Each row is a point on a landscape with many peaks, with its height.
From any point a climber steps to the highest of the 2 points nearest to it. It stops when none of these is higher. Distance is the straight distance between rows; heights are no part of it.
J462: [125  78 107 104  86  99  91  85  91 126 102 115  72 151 101 112  92 128
  98 110  76  91  73 141  84  71  93 112 115 116  94  56  98  99 104  66
 133 127 103 104  76  99 131]  (h 37.7)
J80: [ 96  90 103 103  91 108 144 108  80 111 146 130 131  86 108 116 124  96
  83  70 118  97 108  41 100  80 109 104  86 169  77 139  87  97 111  73
 117  93  93 128  97 107 104]  (h 17.3)
J337: [109  84 111 106 103  91  92  91 112 146  66 102 110 144  94 115 125 124
 115  87  81  88  37 109 127  76 114 130 107 118  82 109 127  88  93  90
 114 137 121  40  69 116 131]  (h 32.7)
J444: [ 81 132 103  97 143 111 105  84 138 126 112  83  81 127 137 118  56 115
  76 129  69 103  94 125  83  89  71 104  72  88 119 112 114  73 127 148
  81  98 153  58  84  77 117]  (h 40.8)
J526: [107  90 104  94 106 102  97  95 108  74 107 131 132  99 104 101  96 103
  69  98 106  87 120  89 122 109  78  95 103 100 106 110  74 134 115 141
 113  97  96  86  84 102 102]  (h 58.0)
J931: [135  73 121  84  86 110  75 107  80 112 118 141  97  85  98  93 121 120
  96 115  95 103 105 111  73 117  89 116 108 111  86  89  63 111 104  74
 147  76  79 158 119 112 114]  (h 68.0)
J105: [ 89 104  49 111  61  86 126 100 108  56 104 125 103 120 110 101  92  98
  52 129  84 105 112 107  58 128  74 111  94  88  88  76  74 112  79 128
 132  90  65 124 108  91 110]  (h 38.0)
J889: [ 95 100 114 122  79  41 118 129  72  55 145  79  79  81  95 113  70 126
  82  88  85  68  87 107 100  57 116 106 116 147  69  89  78 128 103  53
 107  93  77 118 105 101  91]  (h 31.5)
J371: [137 102 118 122 109 100 122 108  86  99 142 117 114 106  64 119 109 104
 109  53  94  91  90  62 114 103  85 125  83 166  81 129  92 110  83 106
 112  66 110  87 113 106 101]  (h 18.5)
J130: [116  73 108 108 122 117  76  94  79  92 109 159 117  95  74  80 105  98
  76  88  92 111 114  88 102 118  76  71 100 105  90  98 100 109 106 105
 137  69  59 134  98 117  99]  (h 63.6)
J260: [137  82 112  73  50 129  61  68  93 154  66 120 109 102  99 102 124  92
 108 104  89  89  91  81 117  96 102 139 111 103  93 104 109 106 122  94
 119 122 111  90 105 110 130]  (h 37.5)
J793: [ 73 137 127  86  89 130 118 105 116 132 134  53  79  74 149 116  78  98
  96 145  79  86 111 113  92  89 131 103  82 105  63  93  93 105 100 113
  60 119 127  98 108 109  97]  (h 41.5)
J706: [ 69  98  64 113  99 103  63  83 110 103  30 106  95 135  92  81  62  90
  84 119  91 122 104 100 119  93  97  69 113  40 127  85 132  92 119 131
  82 122  90  83  80  84  82]  (h 18.1)
J515: [112  81 135  80  88 106 110  80  99  78 130  75  82  88 121 114 125  91
 111 108 147  98  89 132  80  86 110  83  82 115 111  95  68 108 125  74
  85 117 124 130 111  98 101]  (h 9.0)
J39: [ 83  99  95 117 112  91  88 113 110  96  54 111 126 114 108  75 109  89
 113 111 141 124  79  82 114 103 126  68 124  52 104 123  97  89 104  94
  87  70 110 110  88  87  89]  (h 69.4)
J965: [ 99  95  51  80  61 108 122  88 110  87  68 104 120 128 110 109 135  92
 116 104 140 106 114  91  92 101 106 139 127  73 129  90  75 102  85  82
 115 127 121  75  96  78 115]  (h 28.4)
J899: [ 71  98  88 100  92 109 136  97 108  86  97  92 109 136 123 114  77  93
  85  97 122 105  87  81 109  80 145  92 104 103  59 111 125  90 106  74
  64 126 135  94  61  83 113]  (h 52.0)
J484: [121  79  86 113  56 102 103  93  52  94  74 126 126 108  82  92 120  84
  98  86 130  94 111  50 128  54 118 101 134 109 107 113  90 140 140  63
 134  77 106 125 104  88 126]  (h 14.9)
J579: [112 135  70 130  89 139 153  86  83  73 105  53  70 129  75 108  91  65
 131  89 109 108 112  98  80 101 138  94  85  94  76  61 112 122  44  71
  79 105 143  93 116 100 116]  (h 43.9)
J600: [101 104 120  72 120 104  65 105 134 154 105 167 122 101 105  81  77 155
  99  88  66  89  97  92 100  99  59 125 120 109  85 133 111  87 113 112
 131 100  93  47  53 115 122]  (h 17.7)
J801: [ 67 110 104 114 131 106 115  91 136  70 117  72  93  97 138 112  74  80
  51 130  81  99  86 129  87 104  82  72  56  80 112 117 106  98 132 162
  83  90 110  85  97  99 105]  (h 36.6)
J442: [111  99  74 125  99  56 128 102 100  56  87 111 110 133  78  94 140 114
 113  94 154 128  87 108  81 114  87  98 105 101 133 105  55 114  75 120
  99  72 104 115 102  93  77]  (h 62.7)
J917: [ 83 121  68 104 110 165 138  71 107 108 118  74  85 102 106 121  75  48
 111  95 106 124  93 104  62 104 127 104  73  74  90  78 124  80  77  73
  80  93 126  71 109  90 126]  (h 50.9)
J51: [110  60 128  81  85  87 104  95 115  41 119 104  90 117 127 101 107 117
  71 133 112  80  90 158  77  96 102  87 101  87  96  72  49 142 129  82
 143 114 108 128  82 102 138]  (h 45.1)
J96: [132  68 101  89  64  83 113 108  74  26  82 103 101 113  74  89 133 112
 112  90 129  97 106 102 121 111 140  94 133 109  83  94 121 148 108  66
 107 120 125 143  92  87 103]  (h 22.7)
J426: [ 73  96  92  92 113 110  75 103 127 112  66 111  97 116 101  79  66 117
 120 114  90 110  91 124 104 106 128  87 145  44  91  65 131  95  95  90
  87 131 107  69  52  87  98]  (h 20.4)
J218: [ 95  88 122 126 136  84  62 113 105 130  56  97 105 112  89  80 122 109
 140 111 108 109  47 135 116  85 126  77 124  56 120  87  95  98  99  85
 121  75 109  78  84 102 113]  (h 60.1)
J540: [110  62 124  85 113 120  55  87  92  86 106 111  90  54  50  89  95  92
  98  65  74  93  99 113 117 148 100  94  93 105  88  94 153 117 103 115
  99 104  52  91 109 121  70]  (h 30.6)
J598: [101 103  82 108 107  78  61  85  97  95  72  88  70 111  72  95  69 105
  92 101  74 108  95 129 101 109  70  90 102  84 130  78 130  94 106 132
  76 108  81  88 102  92  66]  (h 15.8)
J660: [ 76  71  65  84  86 122 108  86  92  75 106 122  99  91  94 107 100  82
  91  90 106  94 121 120  86  89 104  97 120  88 110  48  86 127 101  77
 134 141  68  87  76 101 110]  (h 41.3)
J608: [109  95 144  65 132 120  87  95 117 102 132  52  85  56 110 110 110  83
 128  89  94  72  99 130 118 102 110 110  80  91 115  94 107  95 101  85
 101 122 128  60 120 103 116]  (h 23.3)
J211: [114  84  88 103  72  97 111  72  87  65 103 120  65 156 107  94  79  89
  94 111 120 108 103 120  68  66  93  57  99  88 107  55  87  99 122  70
 116 106 108 157  89  75 130]  (h 37.2)
J162: [122  96  85 104  79 107  99  75  89  60 107 116  89 139  91 109  40  93
  60  92  65  79 123  97 116  80  86  98 114  96  79  65 118 129 113 102
 111 112 100  87  77  86 130]  (h 17.8)
J343: [137  97 114 117 117 107  86 106  68  82  93 108  92  76  44  81 117  92
 115  84  83 101 122  91 128 143 104  88  99 112  84  72 114 137  62 136
  99  85  81 127 131 125  67]  (h 27.8)
J519: [146 102 144  70 107  92  66 111  97 138 114  99  75  96 108  92 129 140
 126 126  80 102 101 142  81 119  89 125 102 107 101  74  79  75  84  83
 123 101 109 149 128 103 107]  (h 73.7)
J785: [ 53 114 134  90 108 110 115 135 126 156 117  72 103  54 149 108 108 120
 127 124 104  88  74 112  90  89 135 113 106 105  78 121  81  95  99  92
  81 105 109  76  88 121  86]  (h 38.1)
J210: [ 93  88 124 103 108  80 115 135  93 125  86  97 120  95 102 108 162 119
 129  87 111  90  73  90 132  96 129 113 103 143  80 125  94 103  75  94
 107 127 105 103  95 128  85]  (h 32.8)
J124: [139  93 103  90  65 118  58  63  98 142  55 140 119 155  93  92 100 102
  77  94  83 100  80  74 111  85  78 126 103  98  83 140 134  75 131  72
 132  95 111  80  90 103 156]  (h 36.0)
J803: [ 94 116  92  80  90 108  73  93 108  86 111  78  89  69 130  93  61  70
  70 131  87 104 124 111  77 110  92  87  89  49 106  96 108  76 125  92
  91  79  94 121 128  70 113]  (h 48.1)
J639: [126 102 124 104  55  95  65 101 101 135  67  82  96 101  91 107  99 117
 127 118  83  79  68 106 132  93 126 141 131  96  78  89  95 143 102 117
  88 100 126  63 106 112 103]  (h 40.5)
J845: [106  88 136  69 118 141 104  78 122 117  93 108 114  91 126 101 126  82
  91 107 119 100 125  67 136 121  89  82  58 125 111 134 112  83 130 168
  71 143 114 129 100 124  83]  (h 31.3)
J16: [ 50  98  75  94 106 134 118 101 107 130 112 107 109  71 109 114 112  90
  83 110  75 106 103 109  86 118  94 112  83 109  99  84 109  95  85 131
 106 133  56  75  91 126  77]  (h 48.6)
J930: [122 129  88 102  82  98 131  73  96 113 113 116 103 135 108 105  65 116
 114  95 138 105 131  53 106  64  89 109 119 124 110  96  66 113 108 111
  72  98 152  96  83  78  98]  (h 43.6)
J73: [104 114  79  69 107 151 105  73 126 108  99  64  74  71 111 106 102  69
 112 112  91 115 136 112  79 152  80 129  72  69 132  82 128  68  86 121
  78 140  97  92 130 108  93]  (h 64.5)
J286: [105 118  82 106  59  60 146  91  85  76 135  87  92 121 119 119  68 111
  82 103 120  82 128  70  93  45  96  97 104 147  96  90  64 123 116  88
  83 110 125 129  90  76 108]  (h 39.7)
J819: [ 62  79 118 102 102  76  69 124  94 119 105  78  95  42 104  92 139 101
  94 112 104 108  68 143  73 109  97  91  85  99 122 123  97  82 119 110
  90  75  36 114 125 118  57]  (h 38.6)
J398: [ 78 117  64 115 102  63 130  95 104  25 114  51 104  68 100 107  99  56
  89  87 132  91 131  92 100  92  96  79  84  82 135  90  77 115  91 114
  81 100  88  92 125  85  85]  (h 69.9)
J288: [124 123  83  80  85 108 139 114  87  88 110 108 117 107  92  89 114 108
 128  77 122 113 147  42 102 124 122 111 116 128  75 113 119  91  70  65
  84 115 136 144 108  84  96]  (h 57.3)
J116: [111 130 121 120  64  80 135 124 103  85 118  66  92  78 127  94  95 111
 119 145 134  85 116  95  83  77 132 107 118  94  90  82  19 149  98  93
  92  62 129 138 119  99 106]  (h 4.8)
J770: [112 126 101  98 101  61 132 124  99  85 111  96 113 105 104  95 134 133
  96 108 108 107 132  86 103 134  81 111  93 143 102 115  62 106  62 147
  77 108  99 145 112 112  58]  (h 48.4)
J926: [121  89 107 129 106 104  86 115  78  84 120 107 106  62  54 103 106  91
 120  70  94  97  90  98  98 103 111 115 115  97  92  87  73 141  78  77
 135  48  82  72 126 100 101]  (h 22.8)
J224: [ 73 111  91 118 117  77 122 126  96 123  87 117  99 131 126  91 119 128
 112 128 111 121  91 110  92  79  99  79 112 106 111  81  66  76  81  98
 109 108  95 135  83 108  83]  (h 48.9)
J548: [136 100 114 100 125  99  98 121 102  86 132 131 123  89  69 102  77 120
 117  59  80  76 113  76 131 110  98 128 131 110  69 102  95 134  75  90
 122  82 106  51  90  97 114]  (h 20.3)
J991: [ 88 102 122  84  90  91 125 125 126 131 114  99 127  81 161 113 126 129
 111 128 139  92  89  90  86  89 119 131 112 111  95 135  37  96 112  81
 101  95 126 113  90 105 113]  (h 35.5)
J964: [116  77  94  61  60  99  95  85 110  60  67 102  95 133 111  95 107 105
 109 112 128 102 116 121 101 114 122 108 129  69 101  74 104 113 108  74
  96 149 127 124  81  74 108]  (h 25.3)
J682: [124 100 116  93  94 134 117  69 102 124  97 134 121 134 112 106 118  89
  83 103 126 114  95  60 116  97  83  93  67 141  96 133  99  86 131 137
  92 100 138 128  98 108 108]  (h 29.8)
J820: [102 107 109 128  87 120 104 111  62  95 113  89  96  55  76  93 107  69
 114 102 102  97 109  82 109  94 131  77 104 103  82  71  81 144  87 100
 104  70  82 125 130 115  85]  (h 25.2)
J328: [100  88  86  86  71 105  93  92  73 125  75  74  99  63  78 112 160  83
 136  87 122  92 116  97 115  90 115 126 110 108 130  80  94 114  85  94
  98 149  85  82 123 116  73]  (h 12.1)
J151: [117  89 135  77 149 128  63 108 121 125 118 153 119  73  79  77  75 118
 128  61  58  81 110  86 122 119  83 107 115  88  75 109 128  97  90  97
 139  85  92  52  74 107 132]  (h 18.7)
J877: [129  66  80  98  91 127  91  69  90  90 105 123  83 107  53 109 108 100
  99  82  78  99 100 132  82 125  91 127 107 109  96  40 107 130  75 101
 140 127  77  76  97 111 109]  (h 36.9)
J253: [106  89  90  87 136  93  65 100  79  98 126 108  73  65  65  81  96  98
 119  73  89 112 115 131  65 117  72  88 101  83 132  72 116  69  84  58
 124  79  59 110 123  85  88]  (h 57.8)
J229: [129  86 114 114  75  87 111 103  86 133  93 117  99 133  77 120 133 138
 125  86  98  96  60 106 105  82 104 140 120 156  82  96  88 111  88  83
 117 120 111  91  90 122 104]  (h 34.9)
J90: [128 108  75  95  48  82  78  87  71 114  88  99  71 104  82  96 102  99
  96 114  87 122 101 103  63 114  74 126 101 104 108  83  95  78  87  94
  90  79  71 151 147  89  78]  (h 61.4)
J300: [ 99  90  88 119  73  69  89 109  77 110  69 147 117 141 109  76  80 133
  63 109 100 104 103  81  98  66  79  95 134 108 103 116  69 108 131  79
 131  72  66 140  76 110 110]  (h 43.8)
J34: [104  90 135  92 122 129  79  73 112 102 102  96  90  93 124 104  79  78
  63 121  78  98 105 105 123 106  87  71  59 103  99 108 122  97 141 156
  83 113 109 117 101 113 104]  (h 33.3)
J652: [ 91  97 132 103 137 106  45  99  99 155  91 112 110  69  86  85  89  89
 105  75  66  85  83  88 129  90  75  81  85  98 118 141 134  85 133 129
 115  61  77  61  99 112 103]  (h 50.1)
J821: [ 86 140  60 122 125  83 141 100 104  51 103  42  76 121 103 103  83  67
 112  94 113 109 127 103  88  98 105  75  81  69 126  72  93  84  57  93
  81 103 127 100 119  76  99]  (h 54.2)
J796: [134  88  90  87  61  79  90 110  68 106  51 120 139 104  90  90 154  99
 104  85 115  96 103  41 145  96 112 126 117 118 102 154 116 103 112  88
 117  93 116 127 122  96 111]  (h 13.9)
J441: [ 73 102 149  80 169 108  62 118 121 134 119  84  75  40  96  74  94  98
 114  73  58  77  99 127 102 116  67  80  64  93 142 144 157  58 135 134
 105  67  84  78 102  94  90]  (h 46.5)
J406: [104  78 123  89 106  77  79 101  97  59 109 107  84 135 115  89  71 120
  65 111  81  87  99 148  93  83  93  65 113  85  88  86 103  99 126  50
 130 112  86 129  74  93 129]  (h 41.0)
J27: [100  99  86 138 105  86 160 120  91  62 142 138 113 142 106 115  91 115
  57 101  89 102  92  80  81  81  97  85  90 136  53 104  85  96  89  78
 133  80  91 135  80  94 133]  (h 32.6)
J77: [ 78  94  97 131  72  52  88 132  77 114  89  97 110  72 101  93 104 109
  84 106 110 114  62  95  78  86 109 101 111 114  96 138  75  98 115  74
 101  39  45 137 122 112  75]  (h 35.8)
J891: [116 113  93  87  82 127 110  69 113  96  80 119  94 132  90  88  88 107
 120 115 139 125 127  84 103 124  92  93 111  91 110  82  90 116  97 145
  55 130 136 107  83  96  72]  (h 48.7)
J176: [ 85 110  78 101  94 113 107  93  94 162 109 122 112  90  89 114 120 102
 107  82  97 112  84  71  90 100  70 133  80 138 114 124  96  67  88 113
 107  95  72  73 110 120  81]  (h 52.4)
J14: [120 100 106  93 109 132  91  76 110 110  87  88  94  83  71  95 117  72
 160  66 134 120  88  91  98 131 116 100  92  87 105 104 125  89  75  88
  69 103 126  76 113 101  86]  (h 16.4)
J831: [ 79 141  78 117 114  55 110 117 125 111  94  65  82 143 126 115  77 125
 100 129  84 107  89 122  85  82  78 109  93  89 128 102  86  68  82 119
  78  95 131  74  98  73  93]  (h 36.4)
J175: [ 98 131 132  92 111 141  83 103 121 153  79  79  97  86 122  91  95  96
 130 140  87 101 113  91 123 112 130  92  96  75  77  94 108 102  89 146
  59 120 137  93 106 114  91]  (h 45.7)
J8: [ 88  98 124  66  98  82  66 120 137  92  84 110 136  67 117  81  87 108
 100  85 113  91 105  67 134 130 112 102 116  85  76 166 121  96 113 113
  67 101  97  83  81  95  80]  (h 24.6)
J672: [123 107  89 102  88 122 129  98  84 108  93 167 124 138  70  80 103 119
 110  77 123 130 111  33 119 116 101  96 112 134  62 117 135  87  88  97
  88 100 115 139  82 104  92]  (h 60.8)
J246: [117  86 139 113 137  64  29 108  90 152  52  99 116 106  82  77 138 107
 118  90  79  93  69 115 143  81  93  84 103  95 132 122 114  77 116 110
 128  79  89  91 104 117 115]  (h 53.8)
J241: [ 90 103 131 130 103  74  99 146  80 122 118 105  99  83 115 100  81 128
  97 116  79  89  70 102 103  74 116  97 119 126  66 103  73 114 103  79
 116  60  82 130 101 121  94]  (h 33.9)
J312: [ 79 112 114  89 106  74  53 110 133  99  92  87 117  76 106  83  64 105
  87  98  99 102  81 102  93 122  92  96 110  59 102 168 127  81 130  97
  68  45  90  64  96  75  86]  (h 26.5)
J372: [ 90  94 113  65  94  99  87  76 120  99 106  95 107 126 137 119  51  95
  61  90 104  90 107  81 110  72 105  97  89 109  82 150 131  72 147  78
  59 128 133  87  71  73 118]  (h 48.0)
J193: [133  90 102 108 115 119  73  77  93 104  87 115 101 143  88 109  91  88
  61  87  54  96  84 102 108 110  68 103  80 102  95 114 136  80 109  94
 137  85  95  93 103 102 138]  (h 34.3)
J482: [ 62 125  52 100  90  87 133 101 125 104  96  82 100 120 124 112  86 108
 120 107 136 112 104 103  74  87 108 119 122  72 123  93  70  86  75  80
  80 110 114  63  82  76  89]  (h 31.9)
J79: [110 115 105 108  59  74 100 109 106  81  93  71  69 117 125  96  63 110
 115 137 112  94  94 130  83  73 124 104 126  63  98  69  63 122 104  77
  92  79 128 116 111  73 109]  (h 3.0)
J976: [ 76  83 140  77 130 118  70 108 120 116 136  73  71  38  96  91 124 100
 101 104  76  96  69 169  52 132  79  94  65  87 128 112 131  71 135 101
 111  74  71  87 117  99  87]  (h 42.4)
J143: [107 102  91  98  80  84 121 111  92  96  95 145 125  97  77  89  99 138
 116  79 128 105 118  51 118 110  97 119 142 139  84 110  87 135  89 120
  73 109  95 101  71 111  58]  (h 65.4)
J589: [ 65  81  85 118  98  87 115 125 100 139  80 145 109 124 138  95 111 145
  98 123 114 107  78 116  74  67 103 112 134 101 110  92  47  91 111  58
 152  93  74 124  68 122 117]  (h 45.9)
J942: [ 98 127  86 112  87  73  97 105  93  90  77  37  99  59 100 103 112  64
 106 112 114  88 129  87 126  94  98 106  89  73 142 104  80 112  97 146
  52  97  88  81 151  97  66]  (h 54.4)
J676: [ 81  81  88  84 149 109  96 114  95  77 131 100 111  62  90 102 103  71
 117  47 108  98 120 107  97 100 110  88 103  84 115  92 112  74  85  33
 130 104  74  75  98  85 113]  (h 51.0)
J323: [ 90  99  75 116  69  53 138 119 103  59  84 113 113 101  91  87 102 135
 115  99 153 105 110  85  92  99 113 109 147 109 113  95  46 156  90 110
  79  90  89 113  78 101  55]  (h 74.3)
J546: [ 46 104  63 115 135 143 119  91  95 107 115  99  96  75 114 116  74  53
  56 105  56  96 111 100  96  84  85  77  66  91 110  74 127  92 107 129
 124 109  67  81  95 117 114]  (h 44.5)
J993: [105  57  89 104 110 118  74  95  95  78  78 136 119  91  41  93 115  93
 102  56 101 107  86  97 114 131 111 108 120  95  88  97 137 121  86  82
 123 110  61  63  83 114  94]  (h 33.2)
J228: [ 80 106  89  99  66 119 118 102  92 103 111  97 112  80 144 108 108  64
  60 141  96  95 113  81  89  93 114  95  80  92  83 103  81  98 116 110
 110  91  86 137 122 101 115]  (h 44.0)
J862: [139 122  93  87  94  91  86 110  87 112  87 101  97 120 101 100 108 110
  99 111  64 102 122  92 107 128  80 131  98 105  95  91 105  72  64 101
 114 106 107 132 132  89 105]  (h 66.9)
J506: [ 94 105 109 118 122  63 116 123  94  98 125 104  94  89  97  95 130 127
 115 110 124 116 102 132  70 102  81  82  94 124 124  85  39 105  79 122
 103  78  79 137 113 118  69]  (h 54.1)
J575: [ 96 119  90 128 156 118  84  99 106 130  93 110  87 136  93 104  59 102
  71  99  28 108  76  98 101 106  70  94  73  80  95 115 176  48 103 114
 111  68 105  77  93  94 129]  (h 32.4)
J480: [109  74 134  88 113 115 102 105 116  57 133  97 105  71 109 109 128  97
  71 133  97  79 102 138 104 121  93  90  77  93  97  81  56 146 113 140
 127 101  94 105 107 121 117]  (h 51.4)
J990: [128  96  84  91  82  88  56  83  80 162  79 116  90  90  72  97 131 111
 119  99  97 113 105 110  83 103  56 139 101 113 150  90  80  81  96 123
 111  87  67  99 133 111  85]  (h 56.4)
J616: [ 68 135  62  86  94 108 105 110 116  82  99  54  81  59 130  99  80  76
  80 141  68  97 145 120  86 120  92 107  86  49 118  66 108  88  86 130
  85 128  78 100 133  91  92]  (h 55.1)
J6: [ 65  89 118  63 145 117  59 104 136 105  82 120 118  79 112  74  72  98
 114  85  97 112 113 104 116 124 114  69 112  57  97 120 154  67 117  97
  78 128 100  76  59  90  94]  (h 22.6)
J180: [ 75 107  74  97 125  72  98 120  89 110  94  97  89 109  99  96 111 110
  96  91  86 124  97  99  90 120  77  80  81 118 112 113 129  33  75  91
  79 118  64 138 108 101  57]  (h 59.2)
J822: [102 121 110 105  75  93  86  99  90 107  91  46  85  79 101 115  84  84
  96 112  73  69 109 100 139  87 108 121  95 105 103  81 106 127 103 139
  71 120 111  65 126 109  82]  (h 45.8)
J81: [ 74 124  97 101 145 136 123  80 112 115 127  72  59  99 121 109  59  78
 109 105  93 119 101 116  66  98  97  64  61  93 107  89 133  54  98  97
  60 106 130 104 103  90  95]  (h 57.7)
J874: [ 95 100 119 109  96 104  76 103 112 129  51  74 106 103 108  97 138  92
 102 132  96 111  68 110 124 127 123  95  83  84  96 114 121  85  99 144
  76 113 103 109 112 120  84]  (h 49.9)
J402: [110 108 102  70 114 150 104  63 157  98  78  84  95  99 110 102 102  84
 120 117 128 121 116 112  96 153  94 113  83  59 124 105 114  95 100 152
  56 140 136  68  98 102  93]  (h 55.9)
J717: [ 49 102  72 102  92 143 112  92  75 144 121 122 109  81 124 112  76  64
  59 111  83 101 110  69  90  57 106  81  84 107  84  92 105  80 121  81
 115  97  70 107  92 106 118]  (h 41.6)
J504: [117  85 131  84 121  89  91 115 103  58 109  55 106  61  91 106 145  82
 103  83 104  74 103 112 137 131 107 116  73 101 113 121 103 103  86 110
 104 105  98  89 140 107  90]  (h 26.6)
J122: [ 94 121 119 112 117  65 119  99  86  67 159  69  84  82 111 113  52  95
  89  92 106  79 119  95 109  54 102  67  90 130  95  88  76 118 113  98
  78  92 117 104 100  87  92]  (h 35.4)
J412: [126  91  61 114  53  88 141  91  59  24  91 105  91 143  64 102  85  89
  89  78  98  91 127  74 125  78 112  88 118 117  87  70 130 148 103  93
 103 119 113 117  92  74 114]  (h 20.2)
J924: [123 115 109 107 104  84 117 124  80  79  80  55 113 100  91 112 149  87
 122  80  93  73 113  75 159 109 132 118  94 121  89 115 123 115  64 103
  95 125 136  93 124 108  98]  (h 30.0)
J370: [116 112 139  66  99 121 104  90 147 125 126  70  97  81 118 121 106 114
 129 105  90  78  77 130  94 118 102 149  85 105  86 116  93 112  96 116
  79 117 146  30  99 103 115]  (h 20.5)
J941: [ 85 102 108 101 142  95  94 116 116 135  80  80  95  95 107  96 154 106
 111 112  80 115  89 120 100 148  85  98  63 109 122 115 124  43  69 145
  97 119  81 122 116 129  70]  (h 54.5)
J973: [ 85  85  41 138  68  49 128 116  59  27  79 100 105 125  63 102 102  80
  72  71 100  92 102  81 109  69 108  84 117 100 100  89 111 123  91  69
 125  96  61 115 102  80 111]  (h 18.0)
J960: [ 69 102 108 107  89 103 107 106 107  77  71  58  99 101 115  99  94  75
 113 116 134  98  91 101 122  90 157  69 113  65  85  99 108 117 104  92
  53 118 129  96  91  93  84]  (h 59.1)
J850: [104 116  61 113  77 110 152  82  98  72 147 103  93 122 114 130  78  79
  54 106  77  97 109  88  63  96  76 119  68 128  79  83  81  98  84 104
 126  91 104 108 113  90 135]  (h 35.0)
J87: [108 120 133  99 104 107 116 109 111  92 124  54  90  63 111  93 133  92
 145 124 155 101 118 116  85 101 120  79  93  82 117  91  42 122  89  99
  70  90 122 120 126 110  83]  (h 7.0)
J285: [ 72  91  65 134  80  77  89 122  99  88  63 133 111 131 100  82  89 118
  54 132  74 105  81 117  84 103  92  96 121  71  89  94  86 119  95 111
 138  64  41 107  85 112 102]  (h 41.4)
J500: [109 119  99 121 126  45  69 124 104  96 105 105 108 117  85  90  58 138
  81  86  71 104  83 104  89  98  61  98 119  91 105 147 113  75 106  78
  95  32  79  79  96  75 101]  (h 28.6)
J17: [100  86  66 140  99  78 100  95  59  80  74 102 125 121  75 100 123  63
  79  71 114 103  89  68 119  60  93  79  96  95 131 118  97 104 115  76
 130  66  79  96 110  91 116]  (h 16.2)
J231: [ 98  89 114  98 120 130  98  88 105 116  90  79  96  66  60 102 147  95
 155  71 121  95  99 111 115 125 121 105  98 106 111  80 104 130  64 115
  86 138  99  53  95 135  69]  (h 14.1)
J252: [ 73  97 105 101 132  89  86 100 100 105 127  96  70  98 100  96  78 115
 103  95  88 116  74 148  61  95  83  61  90 100 112  90 135  52 115  66
  86 100  80 110  84  90  80]  (h 65.5)
J217: [112  85 109 120  56 105 136  95  81  87 114 131  96 136 123 104 100 109
  72 125 111 104  81  92  79  70 112  82  98 135  64  95  75 118 128  78
 124  81 110 169  89 102 130]  (h 34.2)
J562: [ 99 111  99  99 117 104 108  73 121 116 113 116 106 166 136 111  56 111
  62 117 104 103  92  98  88  60  84  94  87  94  97 126  92  70 136  93
 102  84 143  79  71  73 145]  (h 44.6)
J153: [ 77  71  77  93 110 126 121  94 101  78 132 135 121  94  82 111  74  92
 103  47 128 111 102  92  87  78 115  94 127 102  92  94 110 101 105  31
 110 118  78  59  60  89 122]  (h 46.0)
J907: [ 92  80  92  88  80 117 125  85  70  96 101  88 109  81 101 112 149  65
 117  80 149 102 115  78 110  75 122  87  94 125 119 104 101 100 119  71
  90 136 110 120 106  99  91]  (h 10.6)
J565: [131 105 135  64 116 121  87  85 139 129 114 123 102  96  96  93  94 119
 157  77 109 106  86  87 100 125  98 116 100  99  77 123 115  82  82 100
  82 107 150  64  84  99 115]  (h 18.4)
J870: [ 94 107  91 111 111  98 102  82 103  82  96  67  68  76  65  99 107  95
 120  88 107 110 101 133  90 135  84  97  84 102 131  73 110 116  73 149
  59 124  80  78 115 126  41]  (h 13.0)
J409: [102 130  75 117 137  97  94 124 105  90 119 108 110 107  87 102  41 103
  69  79  40  99 110  69 105 123  75 109  97  86  78 122 144  68  75 101
 100  52  84  72 103  81 114]  (h 30.5)

Where does a climber stop that starts at each point below?
J217: J519
J328: J229
J241: J39
J870: J398

Call two points neighbours if one is among the 2 nearest of the other. Go from one point of each pair to the other, from neighbour to neighbour, staying as high as possible. Name the lowest point that can't be avoided.
J39 / J229: J889
J73 / J519: J717
J252 / J398: J579
